Points, in no order, along strands that fork, close into loops and pass close to each other.
Points whose rows are less than 5.37 apart are linked; no others are.
q126: [ 0.20  0.64  0.01  1.97  0.84 -1.41 -1.00  0.46  2.34 -0.66 -1.06  1.95
  1.70 -1.36 -1.26 -1.00  0.57  1.66 -1.48  1.98 -0.27  0.88 -1.91]
q532: [ 1.49  3.04 -1.50 -0.68  0.23 -2.01 -0.60 -2.73 -0.43 -0.36 -0.93 -2.44
 -1.39 -1.61 -0.09 -3.10  0.25 -2.11  0.17 -0.97 -0.37  2.10  1.29]
q377: [ 0.67  3.14  0.11 -1.64 -3.24 -1.71 -1.12 -1.97 -0.70 -0.49 -0.21 -0.86
 -1.81 -0.40 -0.35 -1.50  2.07 -0.15 -0.96 -1.34 -0.99  2.50  0.54]
q559: [ 2.34 -3.14 -0.03  0.89 -1.16  1.34  0.94  1.68 -1.61 -0.12 -0.52  1.44
 -0.67 -1.46  1.53  1.34  0.06 -0.90  0.94 -0.61  2.89  2.14 -0.81]
q340: [-0.13  2.29  2.33  0.65  2.80 -0.26  1.30  0.46  0.84  1.39 -2.73 -0.16
  1.51 -0.07  0.12 -1.08  0.84  4.63  1.28  0.26 -2.13  0.71 -1.82]
q98: [-3.26  1.09  0.18  0.60 -2.57  0.56  1.91 -2.32 -0.45  2.03 -1.52 -2.96
 -0.29  0.46 -1.75  0.82  1.84 -2.00  3.15  0.59 -0.65  0.42 -0.08]
q516: [ 1.00 -1.04  0.83  1.62 -0.82  1.91  2.14 -0.96 -0.37  0.52  0.04  0.60
  0.44  1.37 -0.57  0.81  2.83  1.19 -0.07  0.23 -0.75 -1.20 -1.85]
q925: [-0.91  0.75 -1.93  0.24  0.07  0.21  0.30  4.47  1.74  0.25  3.15 -1.19
  3.77  0.12 -2.10  0.09  1.98 -1.15 -0.16  0.88 -2.27 -0.74 -1.04]
q829: [ 3.58  0.47  0.39 -0.29  0.90 -0.18  0.45  3.26  2.54 -0.32  0.78  2.19
 -0.87 -1.77  0.00  2.94  1.00  0.55 -3.36 -0.53  1.15  0.96 -0.91]
q607: [-3.13  0.47 -0.26 -2.55  1.16  0.72 -0.52  1.36 -1.29  0.06  1.28 -0.17
  1.70  1.60  0.38 -0.85 -2.89 -1.24  1.56  0.47  0.20 -1.04  2.27]
q888: [-1.33 -0.82  2.26 -0.01 -0.69 -0.47  0.65  1.72  2.73  0.82 -1.02  0.37
 -0.29 -0.98  1.72  3.61  0.83 -1.00  0.74  0.70 -0.33  0.27 -0.30]
q689: [-0.77 -0.34 -0.91  1.74  0.99  1.14  0.37  0.94  0.83 -0.19  1.91 -0.43
  2.20  1.58 -0.62  0.37  0.55  0.49  0.76  1.13 -1.28 -0.82  0.02]
q177: [ 1.99 -0.80 -1.13  1.26 -0.57 -1.93 -2.15  2.77 -0.45 -2.71  0.54  1.59
 -0.73 -2.76 -0.36 -0.54 -2.11 -0.15 -1.66 -0.27  1.15  2.62  0.23]
q78: [-2.06 -0.83 -2.18 -0.11 -1.22 -0.70 -1.19 -0.85  0.37 -0.51 -1.01 -0.07
 -3.00 -3.59 -0.35 -0.50 -1.10 -1.09  3.04  0.93  3.39  1.56  1.75]
q359: [ 0.62 -0.12  2.10 -0.53 -2.40  0.76  0.87  0.11  0.99 -0.37 -0.74  0.68
 -0.74  0.67  0.76  1.46  2.48  0.97 -0.14 -0.73 -0.70 -0.66 -0.74]
q167: [-3.24  0.58 -1.15 -1.21  2.47  0.52  0.84 -1.80 -2.01  1.42  0.74 -3.26
  1.45  2.45 -0.99 -1.23 -2.26 -1.41  1.58  0.58 -0.96 -2.24  1.55]
q280: [ 2.69  3.10  0.29 -0.38 -0.92 -2.10 -1.52 -1.63 -1.41 -1.25  1.52 -0.68
 -0.82  0.35 -0.77 -2.33  0.77 -0.78 -2.42 -2.20 -1.71  2.55  0.21]
q70: [-1.56 -3.74 -0.41  0.75 -1.04  2.03  1.34 -2.20 -1.52  1.10 -0.70 -0.56
 -0.35  1.42 -0.82  2.25 -0.58 -2.97  0.71  0.72  2.12 -2.29  0.16]
q430: [ 2.50  0.35  0.51 -1.30  0.00 -0.06 -0.47  2.24  1.92 -1.92  1.72  0.81
 -1.17 -0.19  1.05  2.36  0.71  0.88 -1.97 -0.77 -0.12 -0.35  0.79]
q409: [-1.23 -0.60  0.28 -1.26  1.48  0.72  0.13 -4.33 -0.83  0.01 -1.00  0.33
 -1.31  2.48  0.31 -0.93  0.12  2.28 -1.37 -0.30 -0.11 -3.16  0.25]
q825: [ 0.24  1.50  2.91 -0.34 -3.81 -0.77 -0.19  1.09  1.36 -0.57 -1.64  0.72
  0.33 -1.03  0.33  0.90  1.53 -0.37 -0.49 -0.22 -1.07  1.59 -0.91]
q948: [-0.05 -1.54  1.81  1.16  0.40  2.07  2.92 -3.18 -1.89  1.47 -0.78 -0.33
 -0.44  3.17 -1.45  1.07  2.46  0.89 -0.14 -0.40 -0.99 -2.94 -1.90]
q192: [ 0.26  2.36  2.66 -2.57 -1.45  0.89  0.71  1.37 -1.52  0.59 -2.80  1.46
 -0.50 -0.04  1.17 -0.24  0.90  1.77  2.15 -0.55  1.42  2.33 -0.50]
q804: [-0.24  1.48  1.41  2.26  0.26 -0.96  0.52 -0.01 -1.14  1.24 -0.46 -0.58
  2.34 -1.10 -1.43 -1.19 -0.55 -2.08  1.15 -0.35 -1.11  2.72 -2.23]
q53: [-0.69 -0.19 -1.67 -3.17 -1.21 -0.06 -2.49 -1.00 -1.45 -0.68  0.13 -0.33
 -4.24  0.33  0.49 -0.89 -0.03 -0.13  0.00  1.08  1.54 -1.37  1.96]
q465: [ 2.11  3.09  0.06 -0.38  0.56 -0.76 -0.14 -1.14 -0.30 -1.18  1.45 -0.46
  0.47  1.10  0.38 -1.73  1.41  1.76 -1.30 -1.01 -2.14  1.52  0.65]
q716: [-1.80 -0.30 -0.82 -3.30  0.63  2.08  0.77 -0.40 -3.04  1.94  0.61  0.16
  1.43  0.99  0.04 -2.01 -2.72 -1.99  0.37  1.26  1.62 -1.84  1.52]
q289: [-1.42  0.06 -0.24 -3.96  0.02  0.06  0.12 -3.13 -0.83 -0.04 -1.29  0.88
 -0.75  0.93  0.79 -1.62 -1.70  2.59 -2.25  0.20  0.46 -3.60  2.16]
q763: [ 0.91  0.13 -0.61  0.51 -2.53 -0.72  0.02 -3.09 -0.61 -0.48 -0.50 -0.58
 -1.58  0.14  0.09 -0.63  2.61  0.46 -0.95 -0.48 -0.61  1.29  0.28]
q440: [-0.02 -1.71 -0.30 -1.64 -0.32 -0.82 -0.97 -0.68  1.02 -0.74  2.81 -0.13
 -2.89  0.47  1.19  3.11  0.12 -2.03 -2.31 -0.68 -0.05 -1.96  1.72]
q75: [ 2.66 -2.53 -0.93 -1.89 -0.37  0.59 -0.38  1.49 -2.32 -0.71  1.52  1.40
 -3.08  0.83  1.14  1.12 -0.58 -0.27 -1.10 -1.85  2.13 -1.13  0.89]
q138: [ 0.36  0.34  0.56 -3.34 -0.13  0.90 -0.90  2.93 -0.86 -1.05  2.18  0.94
 -0.04  1.15  1.84  0.85 -1.97 -2.27  1.02 -1.02  1.40  0.09  2.22]
q354: [-3.56  0.21  2.04 -2.58 -2.11  0.55  0.98  2.59 -1.22  1.61 -0.49 -1.54
  1.05  1.03 -0.04  1.16  1.37 -0.86  2.89 -0.21 -1.71 -0.26 -1.36]
q860: [ 1.40 -0.87 -0.06 -0.10  0.09 -1.31 -1.24  0.24  4.75 -1.02 -0.72  0.46
 -2.34 -1.03  1.05  2.55  1.47  2.69 -2.98  0.79 -0.08 -1.38 -0.61]
q181: [-2.01 -1.58  0.30  0.77 -2.59  1.49  1.60 -2.20 -1.12  1.32 -1.32 -1.52
 -0.77  1.63 -0.71  2.05  2.00 -2.51  1.80  0.67  0.43 -0.91 -0.36]
q240: [ 1.79  0.29 -0.39 -0.16 -0.25  1.84  0.54  4.74  0.53  0.28  3.93  0.02
  2.74  1.40 -0.78  0.55  1.89 -1.40 -0.27 -0.43 -1.70 -0.52 -0.34]
q239: [-0.09  1.64 -0.99 -0.31 -0.83 -0.06 -0.91 -0.43  0.26 -1.52  1.64 -0.03
  0.47  1.28  0.56 -0.54  0.33  0.77  0.22 -0.34 -0.74  0.96  1.55]
q980: [-1.28  1.94 -0.40  0.93 -1.06 -0.01  1.12 -0.44 -0.89  1.69  0.36 -1.51
  1.49 -1.01 -0.88 -1.35 -0.55 -2.48  2.62 -0.51 -0.28  2.76  0.63]
q995: [ 0.17 -0.53 -1.98 -1.34 -0.86 -0.93 -1.75  0.62  1.34 -2.79  3.17 -0.47
 -2.33  0.50  1.15  1.46 -0.88 -1.12 -0.79 -0.94 -0.19 -1.11  3.14]
q606: [ 0.54 -2.59 -0.69  0.96  0.71  2.17  0.48  0.78 -0.66 -0.45  2.14  0.92
  1.29  1.47  0.41  0.87 -0.62 -1.18  0.12  0.29  0.77 -1.42 -0.08]
q882: [ 2.77  2.44  1.49 -1.67 -1.49 -0.41 -0.79  1.86 -1.32 -1.96 -1.18  1.59
 -1.51 -0.80 -0.35 -0.30  0.03  3.31 -2.00 -1.55  0.15  2.48 -0.22]
q725: [ 1.12 -2.47 -1.36  1.16 -0.47 -0.91 -1.04 -0.45  1.29 -1.73 -0.63  0.84
 -2.37 -0.77  1.04  1.21  1.21  2.69 -1.78  0.53  0.53 -0.51 -0.10]
q794: [-1.67 -1.08  1.61 -1.65  0.01 -0.35  0.35 -1.13  2.57  1.48  2.82  0.34
 -1.07  0.64  1.01  3.79  0.47 -2.21 -3.05  0.04 -1.49 -2.66  0.90]
q66: [ 3.75  0.65  0.32 -0.92 -0.67  1.49  0.49  3.32  0.51 -1.57  3.10  1.41
  0.53  0.95  0.42  1.08  1.48 -0.60 -1.50 -1.02 -0.63  0.00  0.11]
q771: [-1.29 -0.13  1.03 -3.36  0.45 -0.14  0.32 -0.11  0.47  0.04 -1.10  1.60
  1.54  0.99  1.26 -0.10 -2.56  2.04 -1.90 -0.05 -0.35 -4.13  1.97]
q357: [ 2.51 -1.05 -2.10  5.23  2.94 -0.30  0.78 -2.74 -0.75  0.50 -0.56 -2.39
  1.42 -1.45 -0.96 -1.07 -1.54 -1.23 -0.27 -0.08  0.73  1.19 -1.21]
q266: [ 1.81 -1.48 -0.91  2.42  0.25 -0.91 -0.27 -1.29 -1.01 -0.80 -0.49  1.35
 -1.03 -1.39 -0.20 -0.90  0.87  2.83 -1.60  0.12  0.57  1.43 -1.27]
q286: [ 2.15 -1.14 -1.76  3.99  1.97 -1.19 -0.08 -2.70 -0.79 -0.35 -0.07 -0.04
  0.05 -1.29 -1.06 -1.61 -0.09  0.25 -1.77  0.53  0.15  1.71 -1.99]
q997: [ 2.68  1.11  2.34 -0.81 -0.06  1.12  1.13  4.18  0.15 -0.81 -0.72  2.90
  0.61 -0.61  0.73  1.02 -0.24  2.32  0.59 -0.93  0.67  1.30 -1.10]
q146: [-1.46  1.77 -1.94 -1.74 -3.16 -1.61 -2.24 -1.69  1.03 -1.06 -0.53 -0.98
 -3.68 -2.00 -0.27 -1.00  0.25 -0.23  1.14  0.48  0.89  0.75  1.92]
q353: [-0.09 -1.45 -2.21  2.52 -0.97  0.37  0.09 -0.73 -0.73 -0.47  1.27  0.01
  0.68 -1.43  0.16 -0.21 -0.69 -1.24  0.95 -0.06  1.21  1.85  0.26]
q296: [-2.62 -1.02  1.26  0.09 -1.65  0.81  0.94  1.86  0.89  0.54 -0.04 -0.83
  0.91  0.37  0.23  2.13  0.89 -1.57  1.95  0.42 -1.57 -0.98 -0.48]
q187: [-3.30 -3.55  0.29  1.95  0.39  0.14 -0.06 -2.48  1.56 -0.22 -2.44  0.05
 -0.39  0.21  0.35  2.48 -0.66  0.46  0.92  2.15  0.97 -3.08 -0.48]
q122: [-0.92  1.95 -0.74  0.41 -0.16 -1.97 -1.02  3.84  5.24 -0.07  1.13  0.36
  2.70 -0.91 -1.71  0.35  1.68 -1.52 -1.68  0.72 -1.94 -0.70 -0.12]
q352: [-2.14 -0.88  0.32 -2.84 -1.00 -0.01 -1.47 -2.02 -0.42 -0.13 -2.22  0.21
 -3.11  0.31  0.95  0.10  0.00  0.67  0.65  1.29  2.03 -1.67  0.52]
q967: [ 3.92 -1.47 -1.21  1.43 -0.36 -1.16 -0.29  2.06  1.85 -0.63  1.34  1.79
 -0.97 -1.95 -0.78  1.54  2.03 -1.50 -4.04 -0.11  1.00  0.48 -1.19]
q682: [-0.47 -2.44 -2.82  1.64 -0.50 -0.49 -0.80 -1.55 -1.27 -0.45 -0.95 -0.02
 -2.23 -1.39  0.38 -0.31 -0.57  0.23  1.26  0.57  2.70  1.76  0.75]
q909: [-1.40 -0.36 -2.68 -1.62  0.37  1.19 -1.49 -2.18 -1.74 -0.08  2.19 -0.80
 -1.03  1.21  0.22 -1.32 -2.15 -2.17  0.82  0.43  2.03 -1.30  2.36]
q119: [ 0.05  2.43  3.28  0.54 -1.92 -1.75 -0.94 -1.06  0.36 -0.31 -1.30  0.61
  0.64 -0.75 -1.13 -0.98  1.16 -0.28 -0.55 -0.22 -1.65  2.50 -2.08]
q480: [-1.68 -1.80 -0.22 -0.84  0.27  2.12  0.91 -2.19 -2.77  2.04 -0.60 -0.52
 -0.06  1.52 -0.46 -0.30 -1.35 -1.75  1.14  1.05  2.16 -1.62  0.28]
q164: [-0.31  0.05  0.94  0.37  0.06 -0.78 -0.62  0.64  6.14  1.03 -0.69  0.13
 -0.55 -0.28  0.40  3.06  2.31  1.03 -1.93  0.96 -1.14 -1.63 -1.02]
q410: [ 2.08 -3.43 -0.03  0.00  0.26  2.26  0.81  1.15 -2.77  0.13  0.59  2.12
 -1.35 -0.01  1.49  1.09 -1.41 -0.43  0.51 -1.54  3.09 -0.71 -0.86]
q403: [ 0.10 -0.79  0.41  1.29  1.99  1.92  2.45 -2.19 -2.41  1.95  0.86 -1.96
  0.73  3.50 -0.96  0.19  0.83 -0.04  0.57 -0.41 -1.31 -1.88 -0.60]
q338: [-0.57  0.97  2.38 -3.42  0.95  1.69  0.86  2.72 -2.66  0.96  0.35  1.73
  1.22  2.36  0.50 -0.98 -1.40  0.78  2.08 -1.37 -0.02 -0.68 -0.05]
q897: [-1.63  0.19 -0.72 -1.01 -0.66  0.04 -1.18  0.18  0.53 -0.88  0.01  0.05
 -0.47  0.08  1.26  0.03 -1.15 -0.36  1.84  0.41  1.39  0.74  1.62]
q737: [ 1.42 -1.30 -0.50  1.89 -2.52 -1.11 -0.36  0.00  0.21 -1.31  0.36  0.84
  0.06 -2.10 -0.53  0.51  0.45 -2.08 -0.91  0.02  0.23  1.92 -0.82]
q300: [ 0.75 -0.57 -3.25 -0.01  1.22 -0.76 -2.37 -0.51 -1.94 -0.76  0.98 -0.26
 -3.19  0.08  0.98 -1.88 -0.67  1.85 -0.06 -0.26  1.45  1.34  2.16]
q691: [ 1.21  3.95  2.38 -2.07 -1.04 -0.63 -0.42  0.84 -0.65 -0.39 -1.32  1.08
  0.49 -0.27  0.44 -1.17  0.21  2.26 -0.23 -0.96 -0.33  3.34 -0.17]
q32: [ 2.89 -2.40 -1.14  0.94 -0.42 -0.22 -0.71  3.21 -1.48 -1.12 -0.45  1.73
 -1.53 -2.51  0.98  0.59 -1.45  1.25 -0.70 -0.72  2.88  2.85  0.04]
q773: [-1.64  1.05 -1.36  0.64 -2.29 -2.35 -1.64 -2.14  1.15 -1.63  0.13 -0.09
 -1.24 -2.64 -1.46 -1.31 -0.59 -0.66  0.36 -0.60  0.42  1.74  1.59]
q124: [ 0.53  0.07  3.04  0.97 -0.98 -0.79  0.40  2.99  2.11  0.49 -2.74  2.13
  1.66 -2.36 -0.61  1.06  1.22 -0.10 -0.61  1.43 -0.06  1.50 -2.90]
q147: [-1.72 -0.79  2.19 -0.24  0.90 -0.06  0.17 -0.26  4.24  2.77  1.24  0.46
 -1.23  0.43  0.65  4.31  1.44 -0.61 -2.44  1.15 -0.94 -2.40 -1.25]
q852: [-2.72 -1.93  1.90  1.31  1.64  0.88  0.51 -1.46  0.71  0.67 -3.08  0.66
  0.34  0.96  0.04  1.11 -0.45  3.33  0.84  2.09  0.02 -2.75 -1.60]
q24: [-0.25 -0.18 -0.40  1.81  1.35  1.69  0.84  2.27 -1.85  1.59  1.42 -0.74
  2.87  0.50  0.36 -0.92 -1.19 -0.12  2.48  0.26 -0.08  1.73 -0.76]
q781: [-1.72 -0.19  0.21  0.03  3.49  0.89  1.36  2.57 -3.08  2.66 -0.25 -2.21
  2.58  0.56  0.70 -0.83 -2.11  0.67  4.05  0.16  0.25  1.39 -1.15]
q69: [ 0.26  1.90 -1.04 -0.43 -1.26 -0.18  0.56 -2.32 -1.50  1.18 -0.80 -1.40
 -1.23 -1.46  0.01 -1.95  0.72 -2.33  1.52 -0.07  1.12  3.00  0.45]
q913: [-2.73 -1.00  2.42 -1.68 -1.60  0.56  0.66 -1.67  1.60  1.14 -1.87 -0.46
  0.26  1.91  0.08  1.21  0.30  1.16 -1.44  0.26 -2.78 -5.01 -0.77]
q77: [ 1.68  1.37 -3.04 -0.08  0.82 -2.13 -1.35 -1.63 -1.17 -0.32 -0.28 -1.67
 -3.01 -0.83  0.47 -3.10  0.06  0.53 -0.68 -0.64  0.18  1.99  2.00]
q329: [ 4.51  0.42 -0.88  2.14  3.13  1.33  2.46 -1.71 -0.90  0.00  0.28 -2.69
  1.06  2.08  0.31 -1.71  1.66  0.52 -0.31 -1.84 -1.97 -1.32 -0.26]
q80: [ 3.54  0.89 -0.55  0.53  1.20  1.11  2.39 -2.09 -2.11  0.80 -0.79 -2.91
 -0.04  1.55  0.48 -1.65  1.84 -1.15  0.45 -1.81 -0.76  0.48  0.18]
q432: [-0.08 -0.28 -1.37 -2.34  0.02 -0.17 -1.32 -3.48 -1.59 -0.60  0.52 -0.58
 -3.33  1.91  0.68 -1.22  0.73  1.60 -0.94 -0.50  0.47 -1.76  1.38]
q303: [-0.07  0.91  0.09  0.89  0.61 -1.24 -0.98  2.94  3.47 -1.41 -0.28  1.37
  2.21 -1.95  0.00  0.50 -0.66  0.48 -0.50  1.47 -0.16  0.81 -0.18]
q903: [-3.52  0.01 -1.40  1.49  2.64  0.03 -0.52  0.63  1.06 -0.19  1.82 -1.78
  2.49  0.98 -1.03 -0.12 -1.19  1.56  1.79  2.03 -1.71 -1.76 -0.12]
q489: [-2.23  1.09  3.20 -1.85 -1.75  0.63  0.96  1.41 -0.48  1.93 -3.13  0.01
  0.21  0.69  0.73  0.41  1.54  1.36  2.78  0.10 -0.66  0.66 -1.56]
q793: [-1.22 -0.67  2.30  1.73 -1.64 -1.60  0.48  1.38  3.88  0.68 -2.69  0.78
  0.43 -3.18  0.31  2.88  0.55 -0.80  0.22  1.51 -0.17  0.98 -1.71]
q574: [ 0.98 -0.41 -2.78  4.67  2.95  0.46  0.67 -1.47 -0.59  0.74  0.95 -2.57
  2.05 -1.21  0.15 -1.49 -3.14 -1.33  1.75 -0.43  1.36  1.57  0.58]
q519: [-1.37  1.97 -0.51  2.10  0.66 -2.14 -0.62 -3.11  1.53 -0.73 -0.13 -0.98
  0.85 -2.17 -1.60 -1.85 -1.42 -0.62  1.16 -0.63 -0.80  1.95  0.80]
q834: [ 0.99  2.35  2.80  1.31  1.11 -1.22 -0.28  0.78 -0.47  0.38 -0.58  0.86
  1.68 -0.31 -1.31 -1.95  0.34 -0.31 -0.58  0.10 -1.83  2.54 -3.14]
q139: [-1.95  0.82 -0.90 -0.14 -0.44 -1.08 -1.08 -0.02  0.23 -0.72 -1.74  0.50
 -0.67 -2.35  0.65 -0.89 -1.95  0.58  2.63  0.88  2.56  2.56  0.91]
q158: [ 2.24 -2.81 -2.10  0.04 -0.95 -0.58 -1.22  1.99 -1.29 -1.01  1.72  0.34
 -4.54 -0.35  1.09  1.70  0.06 -1.31 -1.54 -1.25  1.02  0.41  2.75]
q750: [-0.81  1.59  2.65 -0.14  0.83  0.36  2.23  0.07 -1.41  2.29 -3.19 -0.78
  0.77  0.60  0.59 -0.54  1.61  2.25  2.47 -0.33 -1.30  1.21 -1.77]
q113: [ 0.64 -0.85 -4.03 -0.44  0.47  0.39 -2.13 -0.34 -1.65 -1.29  3.44 -0.56
 -1.46  1.02  0.89 -1.52 -1.65 -0.30  0.05 -0.87  1.51  0.19  2.59]
q42: [ 2.50 -0.27 -0.52  1.26 -1.87 -0.24 -0.21  0.77  1.78 -1.63  1.39  0.88
  0.69 -0.61 -0.87  0.56  2.49 -1.24 -2.73  0.38 -0.89  0.32 -0.83]
q745: [-1.74  0.33  1.19 -3.29  2.32 -0.84 -1.17  1.41  2.19 -0.89 -0.41  1.11
  1.20  0.38  1.88  1.33 -4.17  2.12 -2.03  0.77 -0.26 -2.96  2.40]
q564: [-2.55 -1.20  1.37 -0.61  1.70  0.31  0.20 -3.05  0.25  0.55 -2.69  0.91
  0.32  1.46  0.55 -0.44 -1.48  3.26 -0.95  1.05 -0.02 -3.75  0.13]
q33: [ 3.50  0.28  0.59  1.65  2.24 -0.12  2.10 -2.39 -1.22  0.19 -2.83 -1.26
  0.22 -0.24  0.51 -1.58  1.38  0.65 -0.57 -1.26 -0.75  1.09 -1.39]
q302: [ 0.67 -2.24 -1.98  0.61  1.09  1.23  0.30 -2.30 -3.09  1.64 -1.41 -0.29
 -2.87 -0.51  0.84 -0.85  0.21  0.32  1.38  0.30  3.25  1.56 -0.27]
q525: [-0.93  0.67 -2.62 -1.80 -2.42 -1.72 -2.52  0.34  1.62 -2.26  1.72 -0.77
 -3.13 -1.45 -0.13  0.33 -0.43 -0.96  0.28 -0.80  0.52  0.30  3.61]
q234: [-2.43 -3.23  0.06 -0.82 -0.47 -0.40 -0.28 -3.13 -0.15 -0.36 -2.45  0.40
 -2.07  0.37  0.63  1.31 -0.54  0.39 -1.00  1.12  1.46 -3.31  0.04]
q952: [ 3.28  0.84  1.54 -0.46 -0.12 -0.22 -0.09  4.39  0.75 -1.29  0.28  2.49
  0.71 -2.18  0.34  1.67 -0.71  0.00 -1.67 -0.47  1.31  2.26 -0.84]
q135: [ 0.21  1.46  0.92  2.00  1.79 -0.54  0.42 -0.80  2.44  0.89 -2.15  0.50
  1.91 -0.21 -1.09 -1.06  2.11  3.38 -1.26  1.60 -1.78  0.21 -2.25]
q522: [ 0.28  1.89  1.95 -5.02  0.07  1.44 -0.14  2.78 -1.31 -0.56  1.13  1.62
  0.61  2.13  0.88  0.36 -2.21 -0.14  0.13 -1.38  0.02 -1.36  1.81]
q656: [ 2.23  0.61  2.07  0.92 -0.12  0.78  1.84  3.38  0.29  0.85 -1.36  3.11
  1.70 -1.16 -0.87  0.00  1.50  1.24 -0.08  0.37  0.18  1.32 -2.96]
q815: [-3.20 -0.19 -2.69  0.01  1.74  0.90 -0.53 -2.82 -0.58  0.40  2.47 -2.13
  0.78  1.56 -1.08 -1.30 -3.09 -2.21  1.78  0.27  0.60 -2.26  2.71]
q28: [ 0.53  0.99 -1.03  1.99  0.67 -1.81 -2.16  1.27  1.61 -2.47  1.50  1.86
  1.65 -2.45 -1.06 -1.28 -2.31 -0.09 -0.67  0.72  0.41  1.86 -0.21]
q214: [ 2.44 -0.53 -0.65  2.53  3.30  2.71  2.13 -0.72 -1.57  1.35  1.59 -0.75
  1.39  2.23 -0.42 -0.52  0.76  0.99  0.10 -0.64 -0.41 -1.05 -1.59]
q785: [ 1.26 -0.78 -0.32 -0.04 -0.96  1.20  0.81 -1.98 -2.53  0.55 -0.91  0.15
 -2.00  0.60  0.61 -0.35  2.08  0.78  0.46 -0.95  1.26  1.07 -0.41]
q203: [-0.60  1.05 -1.02  2.57 -0.41 -0.06  0.95  2.55 -0.36  1.12  2.72 -1.49
  3.56 -0.49 -2.67 -0.95  0.43 -1.62  0.33  0.52 -1.94  1.13 -1.82]
q39: [-0.98  3.00  0.42  1.12 -0.24 -1.76 -1.94  3.06  2.68 -0.73  1.42  1.15
  3.10 -0.73 -3.30 -1.50  0.62 -1.65 -1.02  0.58 -2.44  0.17 -1.43]
q306: [ 0.36 -1.42  0.05 -0.07  0.30  2.66  0.14  2.56 -2.16  0.93  1.59  0.77
  1.85  1.23  1.44  0.05 -1.70 -1.33  2.11 -0.67  1.70  0.41  0.12]
q730: [-3.77  0.05 -1.05 -1.03  2.16  0.01 -1.13  1.99 -0.16 -0.51  2.92 -1.13
  2.80  1.62 -0.46 -0.74 -3.04 -0.07  1.47  0.93 -1.79 -2.33  1.65]
q658: [-0.81 -1.36  2.24 -1.91  0.97  1.61  1.13  3.78 -1.20  0.92  0.61  1.55
  1.34  1.02  0.92  1.50 -1.33 -0.78  1.62 -0.39  0.00 -1.13 -0.59]
q474: [-2.01 -0.27  2.51 -1.54 -2.32  1.16  0.94 -2.73 -0.08  1.14 -1.92 -0.35
 -1.23  2.61  0.16  1.01  2.21  0.65  0.21 -0.15 -1.28 -3.18 -0.84]
q497: [ 4.10 -1.17 -0.12  4.06  2.57 -0.26  1.92 -2.40 -1.06 -0.06 -3.13 -2.62
  1.79 -0.20 -0.89 -1.62  0.08 -0.76 -0.58 -0.05 -0.54 -0.07 -1.94]
q150: [ 0.06  2.33 -1.59  1.12  1.31 -2.85 -0.99 -4.28  1.12 -1.43 -1.06 -2.71
 -0.76 -1.54 -1.13 -2.77 -0.57 -1.12  0.23 -1.67 -1.71  0.46  1.56]
q705: [-1.25  1.84 -0.63  2.77  0.69 -1.09 -1.23  1.15  1.77 -0.26  3.09 -0.01
  3.20 -1.44 -3.68 -2.20 -0.59 -2.24  0.11  0.30 -1.95  0.98 -1.28]
q173: [-2.90 -0.43  1.98 -3.54 -0.43 -0.67  0.48  0.11  2.29  1.35 -1.95 -0.26
  1.51  0.77  1.14  1.41 -1.82  1.33 -1.77  0.55 -2.37 -4.59  1.42]

A fork is a point with three links, a tip a point with one. Leave the first point through the second and follow the links. Name the first fork or tip that comes.
q532; q150: q357
q559; q32: q489
q98; q181: q306
q139; q897: q682
q266; q725: q532
q750; q340: q158

How many points has the smallest loop of links through each point below? Write 0 if it is on no loop.
q302: 11
q53: 8
q980: 31
q70: 0
